Points on a hilly landscape, in no order, each with its height.
From any point a ball rolls to the lowest of the 2 points nearest to it. It stops when none of these is lower. Distance is the straight distance between rows; heights are no part of it.
(511) (h 3.97): [  9   5  -1  -1   0  -3 -10   0  12  18   4  12 -12  -8  11  -3   4 -12
  -2   7  -5   5   6   6  -1   9   1  -4  -2   5   7   0   3   8  15]
(101) (h 1.42): [  4  18   4 -16  -4   7   4 -15  -3  -7  -5  -3  21  -6   4   7   1  -8
 -14  12   0  -1  -2  -5  11  -1  -4 -12   8  14   5  -7  -7  -5 -17]
(1025) (h 5.62): [  0   0   5 -22   0   3  -2  -7  12  13   6   5  15 -16  -5 -13  14  -7
  -6   0  10   0  -8  -4   0   8 -24   2   6  -7   5  13  -9   2  12]
(222) (h 2.41): [ 24  18   1   6  -1   2   7 -12  -5  -3   1  12  -6 -21  15   7 -11 -17
   1   5  -1  -4   7   9   9 -10   8  -6  -1  -7  10   9  -2 -11 -12]
(607) (h 4.51): [  4  20  -2  10   4  10  -6  -7   1   2  -5  -5   4 -15   3  -3 -13 -13
  -3   4   7  19   8  -1  -6 -21   4  -5 -18   7  -5  15  10   1 -17]
(81) (h 3.88): [ -1 -11  -6   3   1   0 -10   5  -9   6   5  -2 -13   1 -25 -22   4   2
  14 -11  -2  10   7   1 -18   3 -13  10  -3  -7 -16   5  13   6   8]
(1247) (h 5.15): [  9  -5 -11  -7  -9   1   7 -26  -2   8  -8   2   2 -20   5 -10  -5   8
  -7 -14   1   4  21   1  -6  15 -24  13   4  -3  13  -1  -7   8  -9]
(440) (h 5.34): [-10 -14   6 -15   4   2   6   1   8  10  12  -4  16  -4 -11 -11  13   7
  -4  -6   9  -5  -6   6   1  -2 -11   4   5  -9   3  12  -1  -4  15]
(1238) (h 5.30): [ -9   2  -2  -2  -8  15  -3   0   1 -25  -7  -1  12  20  11  19  -3   0
 -11   9   0  -2 -19 -10   9   2  -3 -16  -4  14 -22 -18   3   3  -6]
(638) (h 3.17): [-13  -1  -4   6  -3   5  12  -3  -1 -21 -12  -4  -1  11   8   7  -4   1
   9   6   5  -1 -15  -5  -1  -1  -2  -8 -15   5 -17  -7 -12  13  -2]
(32) (h 0.34): [  6   2   0 -12  -1  -3  -2  -3  -3  -6  -3   3  14   3  -2   5   4 -15
  -8   1   4  -6  -7 -10   1  -3  -4  -7   8  -6  -1   4   1  -8  -2]
(687) (h 3.62): [ -8  -6  -4   5   1  -1  -6  -3 -12   3   2  -3  -7   0 -21 -24   0   8
  17  -6   4   3   7   0 -14  -8   9   5  -1 -13 -11  11  11  -7  -4]
(13) (h 4.16): [  3   3   7 -12   0  -3  19   0 -12   9  16  -1  15  -9   6   4   9  21
  -2  -9  10  -7   8   9   3  12 -15  12   7  -3  14  -8  -6   8   9]
(495) (h 3.06): [  8   9   1   7  -8  -5  -1  -3 -10  -3   0   5 -10  -3  -8   4 -10   4
  12  17  -5  -5  10   4  12  -8  15   0   1  -5  -7  -1  -2 -10 -21]
(905) (h 4.19): [ -3  -1 -10  -3  -9   3   4  -7  -7   4   9  11  -5 -12 -10 -22   0  23
  22  10   7   5   6  12  -5   8  -1   5  -3  -2 -17  -2   1  17  12]
(753) (h 5.64): [  3   9   3   7  -5  -3  -8  -6  -4   5  -5   2 -21 -10  -6 -15  -5   5
   7   0 -13  11  22   1 -11   4  -7   7   0   3  12  -4   0   9 -20]
(718) (h 4.56): [  0   1   9   5  10  -5   5  14  -8   5  13  -4 -10 -10 -11 -11   3   5
  14   5  -2  -3   4  13  -1 -13  14   2  -5   0   0   6  -1  -1   3]
(1287) (h 4.66): [-12 -14   0   6  -3  10  -2  -6   5  -6  -6  -6 -12  13  -8  -2  -7 -13
   1  -3 -16   9 -15   9  -8  -2   5 -14  -6   7 -10  -2   2   4  -2]
(1093) (h 4.72): [  1  16  -4  16   5   7   2   0 -11  -6   2  -8  -3  -4 -12  -5  -7   0
   1  -7  10  13   6   2  -9 -17   1   1 -17   4 -13  12  14  -3 -12]
(232) (h 1.54): [-13  -7   6 -12   2   7  14 -15   2  -4   2 -10  18   8  16   5   2  15
  -6   1   4  -7   1   6   8   8   2  -2  13   1   6 -10  -5   1  -4]
(1219) (h 3.57): [  7   3   1   7   0  -5  -8   0  13  20  -1   9  -7 -18   8  -5  -4 -10
  -2   5   2   6  18   1  -1  -7  14   2   8  -6   4   8   5  -1   5]
(1380) (h 3.43): [ 12  11   9   1   6  -7   3  -2  12   4  -9  -1  14 -28  11  10  -5  -9
 -11  13  -6  -1  -6   2  14  -9  -6   5  -5  14  17   6 -13   0 -13]
(788) (h 2.73): [  7  12   3   8   2  -9 -13  19   3  23   5   7 -14  -4  -6  -7   0   4
   7  -5  -2  10  13  -1 -11   2  -4   6   5  -2   9   3   4   4  10]
(593) (h 3.39): [ -7  13   7   4   2  -2 -21  16   6  26   8  -3 -11  11  -7  -9   2  15
   2 -15   8  13  16  -1 -13   1   2   3   4   9  16  -9  10  -5  11]
(1278) (h 2.59): [  6   6  -8 -10   0   4  -3 -14   1  -4 -12 -10  13 -18  -3  -5  -8 -12
  -9  -8   0   2  -8  -2  -7  -2 -25   7  -4  -3   9  15 -11   2 -15]
(87) (h 3.22): [  4   0  -5 -14  -6   8  -5 -14   1  -2  -3   0  11  11  10  17   3 -11
 -30 -14  -4   1  -2  -8   6   8  -5  -6  13  -5  15   0   7 -14  -5]
(1392) (h 6.30): [  3   0   2  12   1   5  -4  13  -1   6   2  -6 -18   7 -15   5  -3   1
  -3   1 -18  10  -3  14   1   4  -6   3 -13  26  -6 -11   9   8  -4]
(1197) (h 4.87): [  2  -5   2 -13  -9  -2  12 -19 -11  -1  -2  -4  13 -13  -1 -13   7   9
  -3  -3   6  -4  15   0  -1  12 -19  16  14   2  11  -4 -10   6  -9]
(1061) (h 1.74): [  5   5   2  -2   2  -7   2  -3  -1  -2  -4   5   4 -17  -3 -19   9  -7
   8  -6  12  -4   7 -14 -16  -5  -2   3   9 -20   1  16  -1  -4   9]
(617) (h 4.92): [-22  -8  -3   0   7   7  -1  11   6  -8   3  -2   2  21   5  -1  12  11
   0   2   7  -9 -10  -7  -1  11   3  -3   8  -1 -16 -14   8  18  23]
(449) (h 5.52): [ -3  -3   3 -12  -2  -5 -15  12  15   3   0  12  -2  10   3  -2  17  -7
   1   8  -3  -5  -7 -12   0  12  -2  -8  18  -3   9  -5  -4   6  18]
(586) (h 1.37): [-12  -2  -5  -2   4   0 -15  11  -1   4   4   1   2  17 -16 -16  14  15
   7 -15  11   8   4 -17 -16  -1  -3   3   8 -10  -2  -2  10  -4  13]
(202) (h 4.06): [ 10   1   7  12   5  -9   3  14  -4   1   3  -1  -5 -17 -19   0  -6   1
  10  20 -13  -4  -6   6   8  -8  -4  12 -12   8   2   1 -11   3 -12]
(567) (h 5.10): [-12   1  -4 -10  -5  -1 -11  -1   6 -20 -15   4  -3  18  -5  -5  14 -16
  -7   0  -3  -3 -14 -25  -9   2  -7 -12  10   0   4  -1  -8   6   3]
(548) (h 5.57): [ -2 -26  -4   1   3   2  -1   8  10   2   8  -3  -2   7 -20  -2   5  -1
  -3  -9 -13   1 -18   5  -6   5 -16  14 -10  -2  -8   8   7   3  20]
(1053) (h 3.60): [  3  -3   0   9  -3   4   4 -15 -14   8  13   2 -22   0  -1 -12  -9   1
  14  -7  -5  -1  21  17  -7  -3  18  -2   1 -13   1   1  15  -8  -1]
(1033) (h 2.56): [  3  15  -1   1  -2   0 -24  14  -2   6  -2   2 -13  14 -20  -9  12  -5
  -3 -12  -2  11   5 -16 -20  -7  -4   0  12 -10   9   4  13 -10   1]
(853) (h 1.32): [  3 -16  -2   7  12   0  16  -3   2 -10  -8  -2 -22   2  13  11  -3 -13
   4 -19   1 -10  -5   4 -12  -4   9  -3  -8 -22   3  14  -2  -2  10]
(573) (h 6.10): [  0   6  -3  12   2   0  -2   6   8   6   1  -2 -21  -1   7   5 -10   5
  -3   1 -10  14   7  10   1   1  -5   6 -17  20  12  -8   0  16  -2]
(1123) (h 5.87): [  4 -12   0   3   4   6   3  19 -11  -8  13   4  -3  18 -18   8   9  -7
   7  -7   3  -9 -23   0   4 -10   4  -4   0 -16  -7  12  11 -12  17]
(780) (h 1.03): [ 11   2  -1 -13  -2   8   8  -7 -12  -4  14   3   9   0  -1   7   1  -8
  -2   1  -4  -2 -10  10   6  -2  -2 -12   6  -1  -1  -1   2  -8   2]
(565) (h 5.88): [  8   8   0   9  -3 -11  -9   6   7   9  -4   2 -27   0  -1   3  -7   6
   4   3 -18  11  16   4  -5  10  -9   9  -4  10  21 -13 -11  10  -6]
(1416) (h 2.82): [ 14  -1   7   3  11  -8  12   8   1   1  -1  -3   2  -6  14  19  -2  -6
 -10 -11  -3  -9   2   3   6 -10   4   7  -3  -8  18   6  -3 -12   0]
(136) (h 3.78): [ -4  -3  -2  15   3  -3   7   0   6  -9 -16  -8  -3 -15   2  -4 -11  -8
   4   9   7   5  -1  -2  -4  -7  -3   4 -21   6 -10  10  -8  13  -4]
(317) (h 3.16): [  0  17   8  -5  -1  -2 -16  11   1  16   4   2  -2  11 -11  -5  12   5
  -9 -14   6  12   9  -9  -9   1  -4   0  19   2  16  -4   9 -12   1]
(1303) (h 0.81): [-12   7   5 -17  -8   3   7 -11   3 -11   0  -5  17   7  11   6  -1  11
 -12  17  -4  -4   0 -11  15   6   2  -6  14  11   4 -20  -6  -1 -16]
(365) (h 2.67): [ 13  -3   1   3  -4 -10 -12  22   7  24  13   9  -7 -12 -10   2  -4   9
  13  16  -6  -2   1   9  10   6   6  15   0   5  -3   5 -11   4   8]
(170) (h 0.48): [-16  12  -1 -12   6   7  -7   8  -2  18  14   1   3   9   5  -7   9  28
   1  -9  18   5  10   1  -3  20  -2   1  16   5  -2 -24   6  10  19]
(1359) (h 1.94): [ -1  15   9 -11  -1   5   0 -14   9  -3  -1  -2   8 -13  13  -8  -3 -18
  -7  19  -2   0  -1   3   3  -3   2 -16   4  14   9  -3 -12   6 -11]
(1001) (h 1.93): [ 20   0   3   8  -1  -7  13  -7   3   1   3   7  -7 -19  12  15 -13  -3
   4  13  -9 -12   9   8  20  -6  12   3  -1 -10  10   4 -13 -10  -8]
(1260) (h 4.82): [-12   1  -7 -10 -11  13   1 -24  -4 -11   0  -5  18   2   6  -1 -11   9
  -7  -2   8   7   1   4   5   4   1  -8   3   3 -11  -2  12  -7 -12]
(1352) (h 4.84): [  9  -7   0  11  12   0   2   4   9  -8 -11  -1  -7 -12  12   3   0 -15
  -6   7  -7   1 -12   3  -4   7 -20   2 -23  20  -4   0  -8  23   8]
(1279) (h 4.40): [ -8 -21  -7   0  -5   8  -5  -4   3   3   1   1 -18  17  -9   0  -7   1
  -1  -6 -15   5  -9  13   0  10   6  -4  -2   7 -19  -7  14   1   8]
(1375) (h 4.89): [ -4  -6   3   8   4 -12  -4  17 -10   5   1  -5  -4   8  -5  -3   6   6
   2 -10   5   0  21  -1  -6   3  17   7   3   4  -2 -11   6   4  10]
(391) (h 4.46): [-10  -4  -7 -12  -2   7  -2   2  -9   6  16   8  -1   1 -14  -9   8  28
  17   5   6   1 -10   5  -1  15 -10   2   4 -10 -24  -8   2  11  16]
(236) (h 3.32): [  3   3   4   7  -5  -9   0  -6 -17   3   8   2 -11  -2  -3  -9 -10   6
  14   7  -1  -6  22   8   1  -5  32  -3   9  -8  -4  -3   4 -13  -7]
(932) (h 3.47): [ -7   1   1  13   4   7   5   1   3 -19 -18  -5  -3   1  10   2  -8 -17
  10   7  13   2 -19  -8  -8 -10  -6  -9 -24   7 -20  12 -13  10  -1]
(148) (h 4.81): [ -1   0  12   4  12  -3   9  10  -9  -1  11 -12   2  -5  -8 -13  11   0
   9 -12   6  -7  -1   4 -11 -16   7   2  -5 -12   6  14   3  -4   5]
(935) (h 4.83): [-23 -10   9   6   4  -3   2   4  16  -3 -15 -18   3   5  -7  -3  -1   4
 -12  -1  -7   5   1  -9  -4  -8  -7   7 -11  17  18  -6  -2   3 -16]
(464) (h 5.17): [-14  -7  -2   7  -4   5   0   3   5 -15  -9 -13  13  17   3  21  -3   4
 -21   7  -4   4  -7  -6  16   5   2   1  -5  18 -13 -16   7   0 -12]
(138) (h 0.59): [ 14   8   0   9   3  -4  -7   6   1  -2  -5   4  -5  -3   4  18 -13  -9
  -1   4 -10   0  -8  -5   8 -16   8  -2 -12  -4   4  15  -4 -16 -13]
(623) (h 5.12): [-18 -13   6   3   1   8  -4   1  16  -6 -12 -14   3   2 -15  -7  -5 -10
  -7   4 -13   7 -17   1  -3  -5 -11   2 -15  21  -1   0  -7   9 -11]
(379) (h 2.36): [ -2   4  -2   2   3   6  16   0   0  -8   9   0  19  -4  21  17  -5   5
   3  15   9  -9 -14   3  13   1   1  -3  -7  -2 -10   1  -7   4   7]
(1189) (h 4.86): [ 15   0  -1   7  -1 -10  10   8 -16  -3   4   1 -10  -5   4   9   0  -3
   1   1  -5  -6  14  13   4  14  -3   6   0  19   0 -19  -1  16   2]
(18) (h 2.12): [  4 -10   3   0   8  -3  17  -3   4  -8  -7  -2  -7   9  12  14  -1   1
  -2 -17  -3 -18  -3   6  -4  -3   4   2  -3 -25  21   8 -12 -12   3]
(546) (h 6.44): [ -1   4  -1   5   4   4  -1  10  -2  -4   2  -4  -6  20  -2  13  -2   7
  -4  -1 -12   5  -9   2   8   2  -3  -4  -7  17   0 -18   4   3  -7]
(265) (h 5.73): [ -1  -7  -3  -5   1  -6  -3   4  10  -3   2  11  -3  11  11   3  12  -8
   4  -2  -2 -11 -17  -8  -5   3   2  -9   6 -22   0   6  -1   2  20]
(76) (h 4.02): [-15   8   9  -1  -2   4  -5   5   5  21  11  -9   5   7   0  -1  -3  25
  -5 -13   9  14  14   4   2  -4  -3   5   3  10  15  -6   9  -5   0]
(147) (h 2.04): [ 18   7  -1  11   1  -9 -17  22   5  24   8  14 -17  -3   5  12  -6   6
   2   3  -9  10   3   5   5   6   4   9  -6   5  10   0  -5   0  10]
(348) (h 1.86): [-18   4  -1 -14   7  11 -12   7   3  19  18   1  -1  17  -7 -18  17  18
   3 -14  13   6   4  -6 -10  11  -3   2  16  -5  -2  -9  11   1  27]
(793) (h 4.31): [  9   4   5  10   0  -4  13  12 -22  -2  13  -4  -8  -3 -17   0  -1  -3
   9  11  -6  -5   1   9   4  -4   7   6  -3  10  -8  -3   1   1  -9]
(1372) (h 3.36): [ -6  -7  -4   2  -3  -5 -13   0   4  12   5   4 -10  -6 -16 -14  -6   8
  13  10 -10   6   4   5   0  -3  14   5  -1  -9  -7  13   8  -5  -7]
(1386) (h 3.90): [  1   3  -7   4   0   1   3  -8 -12   4  10   8 -17  -1  -1 -16  -4  11
  18  -2  -3   4  11  10  -8   7   8  -5  -5  -6  -9  -1   5   7   6]
(999) (h 4.36): [ -3   4  -3   1 -17   7   1 -17 -12   6   0  -7   4   6  -3   1  -9  26
  -8  -7   2   6  21   0   5   0  -1  10   4   2   0  -7  15 -15 -23]
(1133) (h 4.49): [-19  -5  13   3   3  -4  -6   8  11  13  -4 -15   3   6  -9  -1   1  19
  -7 -11  -5  10   6   3  -3  -6  -6  12  -5  13  23  -3   3  -5 -13]
(934) (h 2.26): [ -8 -11   6 -15  -2  -2   9  -6   4   4   4   1  14   8   3   6  10   6
  -8  -2  -3 -14  -5   0  12   7   3   1  19 -11  11   0  -8 -10   6]
(547) (h 5.74): [  2   1  -7 -10  -6  10  -1   6 -20 -10  19   6   2  17 -18   1   7   4
  14  -6   3  -5 -20   2  -1  -5   1  -9   2 -10 -18   1  11 -11  12]
(456) (h 1.95): [ -4  12   2  -2   9  10  21   0 -10 -15  12   0  20  -1  16   9   0  -9
  -5   3  19 -10  -8   1   2  -3   6 -16   0   6 -11  -8   3   3  10]
(1191) (h 1.04): [  5  -1   9 -14   4  -5  -4  -3   7   4  -6  -1  15  -5  -2  -5   1  -9
  -5   2   0  -6 -14  -9  -1 -11   5  -5   6 -15   9  20 -10 -10  -6]
(959) (h 5.63): [ -1   7  -1  -7  -1   8   7  -6 -24 -15  11   4   2  17  -3  -7   8  14
  18  -4   2  -8  -7   2  -7   1   5 -13   3 -12  -7  -1   0  -6   1]
(600) (h 2.72): [  6   6  -7  -3  -7   1 -14 -10   9  -1 -15   4  -2   9  10   9  -7  -8
 -18 -14  -4   2   5 -16  -3  -2   3  -9   7 -12  12   5   5 -18 -15]
(1300) (h 5.11): [ -7 -17   0  17   9   9   0  -2  20   1  -9  -9  -4   1   3   2  -9 -11
 -12  -2 -11   6 -16   4  -1   0 -14   6 -22  21   2   1  -1   9   4]
(146) (h 3.08): [ -2  -8  -2   4 -11 -12 -12  11   6   9   5   6  -2   1 -20   0  -5  11
  12  21 -12   2   1   3   8   3   8   2  -2   4 -10  -1  -6   1  -5]
(11) (h 1.67): [  9  -3  -4 -10  -4  -6 -12  -5  16   1 -19   8  18 -10   0   3  -7  -6
 -10   5  -1  -5 -15 -17   8  -1  -8   4   2 -16   4  18 -19 -14  -9]
(878) (h 4.69): [-13   1  -8  -4  -1  11  -5   6  -6  -1  13   6  -2  19   1  -4  11  18
  11   2  12   3 -15  -2  -3   8  -2  -9  -4  -5 -24  -8   7  13  22]
(868) (h 3.05): [  9  10  -4   4   3  -1  -2 -12  10  -4 -20  -7  14 -23  11   2 -13 -12
 -14   2   0   3   1  -5   1  -4 -16   7  -5  13  17   3 -17   6 -19]
(4) (h 3.27): [ 17   2  13   2  15  -9  25   7 -10  -7   2 -11   9 -15   8  10   7 -10
  -5 -13   2 -12   0  10   4  -5   0   6  -3   3  22   0  -7   0   3]
(1362) (h 2.81): [ 10  11   8   3  10   0   6   0  -1  -1  -6   3   2 -16  17   5  -3 -21
   4   7   8  -8   2   5   7 -15  20 -10   1 -10   3  14   1 -10  -1]
(870) (h 2.02): [ -2   2  -8   5  -1  -6 -20  19  -4  -1  -1   1 -11  19 -18  -3   2   8
   3 -13   4  14   8 -18 -16  -7   3   6  -2  -9 -10   4  13  -7   3]
(45) (h 1.55): [  9  19   2 -13   3   5  15  -9 -17 -18  10  -4  14  -2  11   8   5  -6
   2   2   8 -11  -9   1   4  -7   4 -22   2  -1   2  -5  -3  -7  -5]
(112) (h 5.09): [  0  -9  -5  14   6  -9   7   7  -7  -8  -6  -1 -15   1   6   8   0  -3
   8   3  -1  -3  12   8   2  15  13   4  -2  23 -14 -24   2  29  12]
(172) (h 1.58): [ -4   8  -7 -11  -3   3  -7  13 -13  16  10   3   2  17   4   3   2  36
   7  -5  12   2  11  -3   4  24   4   3  15  13 -14 -29   4  16   8]
(1051) (h 2.23): [ -8  -1 -15   1  -8   1 -12 -23  12  -9 -23   2  -9   8  17   4 -15  -5
  -8 -14   4   5   9 -13  -9   0   0 -11  -7 -14   2   2   2  -4 -10]
(520) (h 3.68): [ 11   0  -2 -13  -8   2  -1 -15  -5   8   5   3  11  -6   3  10   3  -3
 -19  -7  -1   6   8   3   8   8  -4  -2  13   4   4  -4  10 -18  -9]
(475) (h 4.59): [ 10 -10  -3   8  -1   6   2  -1   5   0   5   6 -11  -6  18   4  -3 -12
  -2   8 -10   5  -5  13  -1  13  -8  -1 -14  23 -13 -11   1  22  13]
(33) (h 1.71): [  0   5 -12   2  -7  -5   0 -15  -3 -10 -16   3   3   4  16   0  -3   0
  -3 -14  12  -1  13 -16 -10   6  -1   0   1 -21  -3   3   1   0  -1]
(366) (h 5.82): [ -2  -4   0 -24  -2   7   0 -15   7  -1   3   7  12  -9   0 -14   9 -14
   3  10   3  -6 -10  -2  -4  11 -11 -12   6  -7   0   6 -14   7  15]
(1201) (h 5.35): [-11 -25   0  -2   4   0  -9  21  14   4   7   2  -5  20  -9   6  10   7
   3   2  -8  -6 -21   6   3  10 -10   8  -5   4  -6  -3  -1  11  24]
(413) (h 5.40): [  2  11  -8   0  -7  10   0   2  -9 -17   2   3  11  20   3  13  -4   2
  -5   4   1   4 -10  -4   9  -6   1 -11  -6   2 -18  -5   4  -7 -11]
(1100) (h 0.97): [ -2  10  -5   2  -4  -9   2  -7  -2   4  -3   2   3  -8  11  -7   3   8
   2 -15  25   8  17 -10 -14  -5   3   0   7 -19   1   8   5  -3   5]
(736) (h 0.35): [  9  -8  -4  14   7 -19   4  11   1   0  -5   6 -17   4  11  12  -3  -5
   8  -9  -2  -9   2   0  -2  -5  12   6  -7 -24  -2  16  -2  -8   9]
(1101) (h 3.19): [  7   3   9   6   8  -9   2   8   4  11  -3   2   2 -16   0   0  -1 -17
   0   1   6  -2  10  -8   4 -18  18   5  10  -6   4  10   9 -11   2]
(1253) (h 3.72): [  0   2   6   1  10  -2  23   1  -5  -2   2  -9  11  -9   8  -2   5   7
  -1 -11  12  -8  10   6  -1   1 -10  13  -3   4  16  -4  -7   9  -2]
(1377) (h 4.88): [ -5 -10  -5  -5  -4  -2  -4  -5   4 -13 -18   1 -12   7  -4  -4   1 -18
  -3   5 -12   0  -8  -6  -3   4  -5  -8   2   3  -6  -4  -2   7  -1]
(1319) (h 4.61): [  9  -1  -1   2   5  -7   9   8 -11   0   4   0  -6   8   4   8   5  -2
   5  -6   1  -8   7   4   3   4   5   0   3   3  -2 -10   4   3  10]
(711) (h 3.28): [-12   0   8  -1   6   1  12   9  -5 -11  12  -8   5  22   7  16   7  18
   0   4  11 -12  -3   1  11  -3  24  -6   3   2   7 -12  -2  -8  -1]
(35) (h 4.14): [  1 -12 -15  -1  -7   1 -16   4  -3   5  11   8 -10   9 -24  -8   3   1
   3   1 -14   8  -5   7  -4  11  -3   4  -1  -3 -22   2  13   3   6]
(541) (h 2.77): [  3   8  -1   9  -6  -2  -2  -5   5  -9  -9   8 -11  -3   6   3  -9  -8
   8  23  -6   0   1  -4  11  -8   7  -7 -10   4  -9  -1  -7  -3 -12]
(1226) (h 6.56): [ -3  -3  10  11   6   8  10   4  -4 -14  -7 -14  -7  15  -3  17  -3  -5
 -11   0 -14   1  -9   8   9 -10   0  -1 -12  24   2 -12  -6  -4 -19]
(517) (h 1.30): [ 15   8  -2   8   3  -5 -15  13   6   4   0  13 -11   8  10  16   0  -3
   0   2 -10   2  -8   0   4  -3   2   2  -8  -3   6   3   1  -8   2]
(290) (h 5.51): [ -4   1  -4  -4  -9   7   6  -8 -20 -18   3  -3   9  14  -7  -1  -3  14
   8   1   3   1  -6  -3   2  -7   7 -11   0  -7 -20  -2   8 -13 -11]
(1070) (h 3.77): [ 10  11  11   8   1 -15   2   8   7   4  -6   1   5 -18  -2   4  -3   0
   8  21  -5  -1   4  -3  16 -13   6   9  -2   8  10   3 -13  -2 -18]
(620) (h 2.86): [ -5  -1   7 -11   3   7  11   5  -8  -5  18  -1  20  16   3  10   9  14
  -3  -2   5 -10 -12   2  11  -5   9  -7  11  -6   8  -1   0 -12   1]
(1407) (h 2.80): [  0  -9   1  12   5   1  18   1   3 -11  -4  -5   2   0  14  15  -6  -3
   1   6   0  -9 -19   5   6   0  -7   2 -21   2  -6   2 -16   8   0]
(946) (h 1.25): [ 14  -4   9  12   5 -17  13   2   4  -7 -14   9 -18 -10  12  15 -10 -14
   7   5  -4 -16   7  -1   8  -8  14   5  -3 -22   9  13 -12  -8  -1]
(1129) (h 4.07): [  5  -4  -6  -2 -13  -4   4 -16 -12   5   1   2   6  -3  -3   2  -4  10
 -11  -3   0   2  25   5  14  10   5  11  12  10  -6 -12  12  -9 -10]
(173) (h 2.40): [  0   9   1  -8 -15   7  -7 -14   5  -9  -5   9  -3  -2   7   0  -7 -17
  -3  25 -11   2  -6  -2   6   3   0 -17  -2  16  -6 -10  -9   5 -12]
(1002) (h 5.29): [-10  -3  -1 -11  -9  -9 -18   2   9  -5 -14   7  -2  13  -3 -11  11   0
   1   3  -5  -5  -2 -19  -8   4   3 -10  18 -12   6   1  -2  -5   0]
(461) (h 2.35): [  0   7   5   0   1 -12 -12   8   8  13  -2   7   3  -9  -6 -16  17  -6
   2  -3  10   5  11 -14 -12  -3   5  -1  17  -6   8   8   0  -5  14]
(372) (h 4.29): [ -1  11   1  12   8   7   2 -11   0  -4 -13 -10   1 -31   2  -9 -15 -24
  -1   4  10   5  13   6  -5 -18   9   5  -6  10   1  12   3   1 -16]
(1120) (h 4.55): [  4   5  14 -14  -6  -3  16  -9 -12  14   7  -3  25 -20  -5  -8   8  17
  -1   3  11  -5  11   7   8   5 -18  13  14   5  15   1  -7   0  -4]
(808) (h 5.06): [  3  -7  10  -3  14   7   9   1  -2   4  14  -7  11  -5  -4  -1   7  -3
  -2 -15   2  -6 -10  11  -2  -9  -4   3   2 -11  11  10   5 -13   7]
(1304) (h 5.16): [-10  -9  -8  17   3 -16   1  10  -1   0  -6  -3 -11  10  10   9   0   6
   3  -7   8  -8  27  -3  -4  13  17   7   5  12  -6 -19   5  21  11]
(1363) (h 4.32): [  5  -2  -3  -3  -1   9 -10   2  13   1   5   6   0  -6  12   3   0 -15
  -9  12  -6   5 -10   5   5   7  -4  -3  -6  17  -6  -3   8   8   8]
(950) (h 5.91): [ -9 -16  -2 -11   2   1   6 -12  10  -6   0   9  -4   2   2 -14  14 -15
   9   0  -1 -10 -16   2 -10   9   1 -16   9 -14  -3   3  -8   8  24]
(1206) (h 4.05): [  8  -5  -1  21   6  -6   6   1   4  -1 -15  -3   1 -33  -3  -4 -13 -18
   8   8   3  -3   8   5   2 -15   6  12 -13  -1  -6  18  -2   7 -12]
(683) (h 5.41): [  4   9  -4   3  -8   0   0 -14   0   3  -9   1   3 -22  -3 -10  -6  -4
  -5   2  -2  12  15   0  -6   5 -16   9   4   5   4   1  -2   6 -15]
(145) (h 2.15): [ -1  -2 -14 -12  -1   5  -7 -14   7  -7 -17  -1  21  -9   2  -5  -7 -12
  -6   0  10  -4 -15 -10  -7   2 -14  -4   2 -10  -1  13 -16  -3  -8]
(291) (h 1.77): [  3   0   6 -12  -4  -4  -9  -3  12  13  -8   4   8 -14  -1 -13   8 -12
  -4  -3  -2   1   2 -11   0  -1  -1   3  19 -14  17  13   0 -11   2]
(1390) (h 5.75): [ 12 -13  -7  -4   5   4  -2  12  -7   1  10   2  -1   9 -15   5  12  -7
  -2 -13  -4  -4 -23   3  -1  -2 -17   4  -7 -12 -10   7   4  -4  22]
(1078) (h 4.99): [-13  -7  -2  -2  -9   8   7 -14  -5 -17  -7 -14  15   7  -5   2  -6  -5
 -13   2   2   4  -5  -6   6   0   1  -5  -1  14 -10 -11  -1  -4 -18]
(1423) (h 5.13): [-17 -17  -6   6  -2   1  -8  12  17   1  -3   0  -4  17   0   0   7   9
   3   7  -4   0 -11  -7  -4  16  -3  -1  -1  -2 -10  -4   3  14  14]
(493) (h 4.60): [ -6  -4  -2  -4 -11  12  -1 -20  -1   3   3  -7   7   5   0   0 -13  19
  -3  -2  -2   6   5   5  13  -5   6   0  -3  -6  -1   5   7 -20 -20]

For each start below, name the point where the ball stops.
(449): (138)
(366): (32)
(617): (1303)
(1123): (1100)
(573): (736)
(1226): (1100)
(372): (32)
(1300): (736)
